Each row is a point on a tangle of strands that fork and nearly touch. The rows are in no order.
Points whose rows are less than 0.621 apart are linked; no others are.
z43: .26 .17 -.09 -.17 .01 .02 .06 .04 .11 -.17 .10 -.07 .13 .10 -.11 -.02
 .10 -.09 .04 .00 -.23
z550: -.19 .00 -.05 -.12 .15 -.04 .31 -.07 .21 .13 .21 .17 .14 .04 .00 .00 .08
 .09 .12 .02 -.39
z255: -.03 -.07 -.01 .06 -.14 -.23 .14 .08 .27 .33 .00 -.15 -.09 -.19 .19 .04
 .18 .12 .11 -.03 -.38
z544: -.14 -.11 .05 -.32 .00 -.05 .01 -.08 .05 .23 -.06 -.04 -.12 -.07 .00 .17
 .14 -.06 .13 -.03 -.16
z158: .17 .01 -.08 -.42 -.08 .12 .18 -.13 .15 .09 .09 -.08 .16 .15 -.06 .09
 .04 .05 -.03 -.05 -.23
z375: .00 .29 .10 .05 -.18 .03 -.01 .03 -.07 -.07 -.07 -.13 -.20 .09 .16 .05
 -.09 .21 -.19 -.24 .10
z840: .18 -.38 .15 -.08 .10 -.10 .00 .08 .11 -.05 -.03 .12 .21 -.31 -.22 .02
 -.05 -.16 -.14 .14 -.06
z693: -.08 -.35 .09 -.19 .12 .18 .20 -.19 .16 .25 -.03 .13 .16 -.08 .07 .10
 .01 .23 .17 .25 -.18
z228: .09 .01 -.10 -.15 -.14 .25 .14 .08 -.10 -.23 .06 -.02 .04 -.20 -.09 -.02
 -.11 .17 -.36 -.16 .05
z101: -.12 .11 .35 -.20 .00 -.10 .03 -.17 .02 .21 .03 .08 .08 .31 .21 .17 .00
 .20 .15 .12 -.11
z138: -.06 -.02 -.04 -.15 .29 .17 -.01 .14 .16 -.36 -.03 -.17 -.03 -.12 -.37
 -.15 .30 -.22 .08 .28 -.14
z751: .29 .10 .08 .02 -.42 .15 -.19 -.07 -.18 .08 .23 .00 -.10 .04 .01 .20 .05
 .09 -.11 -.22 .04
z506: -.05 -.03 -.22 .18 .10 .11 .09 -.07 -.12 -.01 -.03 -.01 .00 .21 -.35 .11
 -.12 -.09 -.04 .04 .05
z440: -.13 .04 .08 -.29 .32 -.04 .07 .01 .25 -.09 -.03 .05 .04 .05 .02 -.10
 .14 .00 .25 .10 -.32
z474: -.31 -.11 .11 .04 .06 -.16 -.17 -.04 -.06 .18 -.36 -.07 -.30 -.04 .08
 .07 -.08 -.11 .05 -.10 .31
z10: .20 -.20 -.01 .05 .00 .08 -.15 .10 -.11 -.14 .00 .04 -.03 -.29 -.15 -.03
 .00 -.06 -.08 .04 .07
z231: .12 .00 .22 .09 -.38 -.15 .17 -.10 .03 .24 .19 -.04 .14 .03 .06 .30 -.05
 .09 -.29 .00 -.02
z869: .01 -.12 -.13 -.05 .24 -.10 -.22 -.02 -.02 .06 -.15 .20 .01 -.08 .28
 -.30 -.11 -.20 .27 -.08 .27
z438: -.07 -.31 .07 -.35 .15 -.06 -.14 -.11 -.07 .11 -.17 .20 .00 -.21 .24
 -.15 -.16 -.16 .11 -.09 .29
z542: .07 -.12 .22 .01 -.26 .12 -.25 -.08 -.06 .25 -.28 -.10 -.45 -.06 .17 .21
 -.11 .17 -.06 -.09 .18
z406: .14 .06 .05 .09 -.01 -.29 .03 -.02 .21 .20 .02 -.07 .07 .12 .17 .02 .11
 -.06 .21 .10 -.27
z212: -.16 .07 .29 .00 .03 .12 -.16 -.06 -.17 -.11 -.01 -.03 .07 -.05 .04 .12
 .18 .00 .08 .20 .10
z908: .04 .19 .09 .01 -.35 .19 -.04 -.05 -.19 .10 .17 .13 -.13 -.01 .32 .06
 -.02 .35 -.11 -.30 .08
z979: -.15 .14 .00 -.14 .19 -.01 .18 -.23 .08 -.04 -.11 -.17 .25 .24 .08 .01
 .06 -.12 .08 .15 .04
z576: .02 .18 -.19 .24 -.03 -.26 -.07 .29 -.02 -.10 .11 .08 -.31 .00 .02 -.22
 -.11 .06 -.05 -.38 -.01
z154: -.38 -.05 -.04 .26 .18 -.04 -.19 .08 -.14 -.03 -.30 -.13 -.30 -.07 .03
 -.07 .06 -.06 .11 .12 .32
z198: .20 -.09 -.21 .17 -.08 .17 -.10 .05 -.10 -.05 -.15 -.16 -.14 -.02 -.19
 .01 -.05 -.05 -.09 .00 .18
z264: -.03 -.38 -.20 -.03 .02 .02 .21 -.26 .17 .40 .04 .02 .14 .05 -.14 .18
 .01 -.19 .11 .13 -.07
z825: .05 .27 -.20 .04 .02 -.04 .02 .24 -.04 -.40 .07 -.07 .13 -.27 .07 -.37
 .03 -.11 -.13 -.15 .07
z645: -.33 -.31 .18 -.07 .13 -.07 -.11 -.06 -.11 .12 -.19 .08 -.08 -.30 .08
 .05 -.04 -.15 .01 .02 .30
z419: -.31 .16 .07 -.03 .17 .02 .13 -.23 -.01 .11 -.10 .03 .07 .34 .22 .09
 -.03 .14 .14 .11 .06
z218: .17 .15 -.06 .43 -.05 -.19 -.04 .20 -.10 -.16 .16 .21 -.12 .11 -.15 -.16
 -.24 .01 -.10 -.16 -.02
z716: -.02 -.05 .26 .14 -.11 -.14 -.03 .01 -.09 -.08 -.16 -.08 .00 -.05 -.03
 .14 -.16 -.08 -.31 .01 .27
z327: .35 .18 .24 .10 -.27 .04 -.10 .10 -.04 -.27 .09 -.11 .13 -.12 .11 .00
 -.01 .11 -.21 .00 -.03
z580: -.11 .16 -.25 .27 -.03 -.12 .10 -.12 .02 .19 -.03 -.03 .05 .15 .29 -.09
 -.10 .02 .04 -.21 .15
z246: .10 .13 -.07 -.07 .07 .30 .29 .03 .02 -.37 .03 -.04 .35 .16 -.37 -.08
 -.17 .04 -.21 .26 -.13
z696: .23 -.17 -.14 .35 -.06 -.09 -.25 .22 .07 .02 -.14 -.19 -.23 -.19 .00
 -.03 .13 .05 .14 .08 -.15
z265: .03 -.28 .01 .02 -.12 -.14 .17 -.15 .11 .40 .12 .14 .18 -.09 .18 .10
 -.06 -.03 .03 .10 .07
z307: -.07 .05 -.07 -.11 .05 .28 -.20 -.16 -.20 -.04 .05 -.07 .10 -.06 .07 .03
 .32 -.15 .22 .08 .12
z325: -.07 .07 -.11 .06 -.12 .12 .02 -.21 -.18 .18 .11 .10 .10 .07 .20 .01
 -.07 -.01 .01 -.17 .27
z94: .22 .00 -.13 .42 .01 -.01 -.32 .13 .01 -.04 -.13 -.08 -.08 -.02 .23 -.21
 .03 .02 .27 .08 .09
z385: .01 -.33 .21 -.12 .11 -.22 .05 .00 .24 .11 .18 .16 .18 -.25 -.16 .10 .11
 -.22 .06 .14 -.24
z41: -.34 .03 -.31 .38 .08 -.12 -.06 .01 -.02 .04 -.12 -.12 -.11 -.03 .13
 -.15 .04 -.09 .08 -.11 .29
z251: -.17 -.12 .37 -.26 .28 -.15 -.05 .02 .21 -.02 .14 .26 .10 -.16 -.06 -.04
 .18 -.13 .24 .16 -.29
z6: .24 .17 .29 -.03 -.32 -.22 -.04 .00 .04 .02 .07 -.15 .14 -.01 .26 .10
 .03 -.02 -.15 -.08 -.01
z472: .14 .10 .07 -.06 .08 .09 -.12 .10 .03 -.35 .17 -.10 .11 .00 -.31 -.05
 .26 -.23 .06 .17 -.15
z945: .25 -.01 -.16 .28 -.03 -.25 -.26 .06 .10 .18 -.10 .05 -.19 .08 .27 -.19
 -.14 -.06 .20 -.13 .09
z61: -.08 .06 -.05 .01 -.15 .23 .18 -.13 -.22 -.07 .16 .09 .24 -.05 .02 .03
 -.13 .11 -.25 -.13 .16
z180: .01 .18 .02 .06 -.15 .08 -.23 .14 -.10 -.06 -.17 -.05 -.56 .08 .04 .01
 -.06 .23 -.06 -.24 .10
z880: .11 .00 -.17 -.24 .10 .22 .20 .07 -.02 -.35 .03 .02 .22 -.11 -.26 -.17
 -.11 -.03 -.22 .00 .02
z68: -.13 -.15 -.16 -.11 -.02 -.18 .26 .15 .21 .25 -.11 -.03 -.15 -.24 .11
 -.03 -.08 .22 -.04 -.19 -.24
z453: .06 -.26 -.05 -.01 .08 .20 .04 -.33 .04 .18 -.04 -.06 .33 .11 .00 .13
 .03 -.12 .13 .30 .09
z718: -.05 .07 -.02 .09 .00 -.15 .03 .11 -.07 -.22 -.13 -.17 .06 .01 -.23 -.01
 -.16 -.29 -.32 -.04 .31
z855: -.05 .22 -.04 -.04 .21 .28 .00 .04 -.08 -.26 .11 .12 -.02 .31 -.28 -.12
 .02 .06 .12 .16 -.13
z961: -.07 .14 .34 .04 -.12 -.03 -.01 -.08 -.18 -.15 .04 -.04 .21 .09 -.08 .19
 -.08 .00 -.24 .13 .13
z951: .11 -.13 -.19 -.06 .04 .19 -.07 -.17 .03 .07 -.17 -.26 .12 .02 -.02 .08
 .20 -.19 .19 .16 .03
z630: -.07 -.02 .03 .19 .19 -.23 -.07 .07 .07 .08 -.04 .13 -.06 .13 .00 -.03
 -.04 -.02 .14 .05 -.10
z20: .08 -.13 -.06 -.05 -.12 .04 -.19 .10 -.02 .18 -.31 .01 -.51 -.01 .05 .02
 -.19 .16 .04 -.24 .08
z573: -.03 .06 -.25 .55 -.03 .03 .02 .04 -.15 .00 .05 .09 -.13 .20 -.22 .04
 -.19 .06 -.14 -.09 .15
z186: .15 -.30 .19 -.24 -.12 .04 .26 -.20 .22 .31 .10 .08 .33 .07 .16 .11 -.03
 .15 .06 .30 -.07
z531: -.28 .19 -.04 .05 .16 .09 .18 .07 -.10 -.25 .20 .06 .01 .13 -.40 .05 .14
 .01 -.03 .12 -.18
z860: -.29 .12 -.09 .12 .03 -.04 .11 .10 -.06 -.22 -.08 -.26 .03 -.10 -.13 .02
 .11 -.12 -.18 .04 .14
z741: .29 .10 .37 -.01 -.11 .05 -.06 .12 -.06 -.27 .19 .20 .14 -.04 .05 -.01
 -.11 .31 -.17 .06 -.22
z632: .36 .15 .13 -.10 -.18 .01 -.26 -.10 -.11 .03 .09 .03 -.10 .31 .07 .10
 -.02 -.02 .08 -.05 -.01
z574: -.06 .20 -.33 .13 -.01 -.16 .07 .18 -.03 -.20 .01 -.03 -.04 -.10 .06
 -.33 -.13 -.08 -.21 -.36 .24
z308: -.31 -.10 -.12 -.13 .07 -.05 .09 .12 .01 .08 -.06 .00 -.26 -.25 -.11 .03
 .11 .05 .00 -.12 -.17
z764: .15 -.13 .23 .04 .06 -.05 -.09 .03 -.09 .08 .05 .25 -.07 .18 -.13 .16
 -.15 .14 .00 .12 -.10
z5: .30 -.06 .02 -.18 -.29 .01 .15 -.08 .10 .22 .07 -.13 .03 .11 -.02 .27
 -.04 .13 -.19 .02 -.19
z16: .04 .16 .27 -.33 -.12 .03 -.09 -.20 -.16 .11 .08 .10 .03 .44 .12 .11
 -.17 .08 .05 -.11 .10
z394: .11 .17 -.07 -.03 .12 .37 .21 -.05 .07 -.22 .13 .09 .22 .28 -.18 -.05
 -.05 .26 .01 .20 -.30
z209: -.44 .17 .08 -.05 .08 -.01 .25 -.01 -.08 -.09 .05 -.06 .03 -.02 -.15 .20
 .12 .06 -.19 .02 -.06
z563: -.12 -.06 -.17 .20 .21 -.08 .18 .12 .08 -.01 .12 .23 .08 -.04 -.12 -.14
 -.02 .07 .05 -.01 -.19
z237: .24 -.17 -.17 .01 .01 -.23 -.14 -.05 .05 .27 .03 .20 .04 -.02 .27 -.23
 -.17 -.23 .18 -.19 .16
z853: -.18 .07 -.35 -.06 .12 .03 -.06 .29 -.03 -.27 -.01 -.14 -.13 -.35 .03
 -.36 .19 -.09 .02 -.14 .05
z666: -.21 .16 -.24 -.10 .28 .08 -.10 .23 .09 -.37 .04 -.08 -.12 -.15 -.19
 -.35 .31 -.20 .19 .13 -.04
z987: .09 .05 .09 -.12 -.14 .03 -.20 .01 -.04 .09 -.08 -.17 -.25 .03 .04 .17
 .17 .02 .10 -.04 -.09

A fork is a point with three links. Follow the links from the first point to the second and name the forks in between, in order.
z506; z68 | z630
z419; z853 | z632, z630
z666; z20 | z630, z632
z308; z542 | z632

A fork is a point with three links, a tip a point with one. Leave the first point through the second and follow the links. Name the first fork or tip that comes.
z228; z880 | z693
z453; z951 | z696
z563; z550 | z741
z741; z327 | z630

Name the points in between on the shortest way along the links from the first point to the second, in order.
z453; z474 | z951, z307, z212, z961, z716, z718, z860, z209, z531, z855, z394, z246, z880, z228, z61, z325, z580, z41, z154
z764; z979 | z630, z406, z255, z68, z308, z544, z987, z632, z16, z101, z419
z6; z406 | z231, z5, z158, z43, z472, z138, z666, z853, z825, z574, z576, z218, z573, z506, z198, z10, z840, z385, z251, z440, z550, z563, z630
z61; z696 | z325, z580, z41, z154, z474, z645, z438, z869, z237, z945, z94
z255; z542 | z68, z308, z544, z987, z632, z751, z908, z375, z180, z20
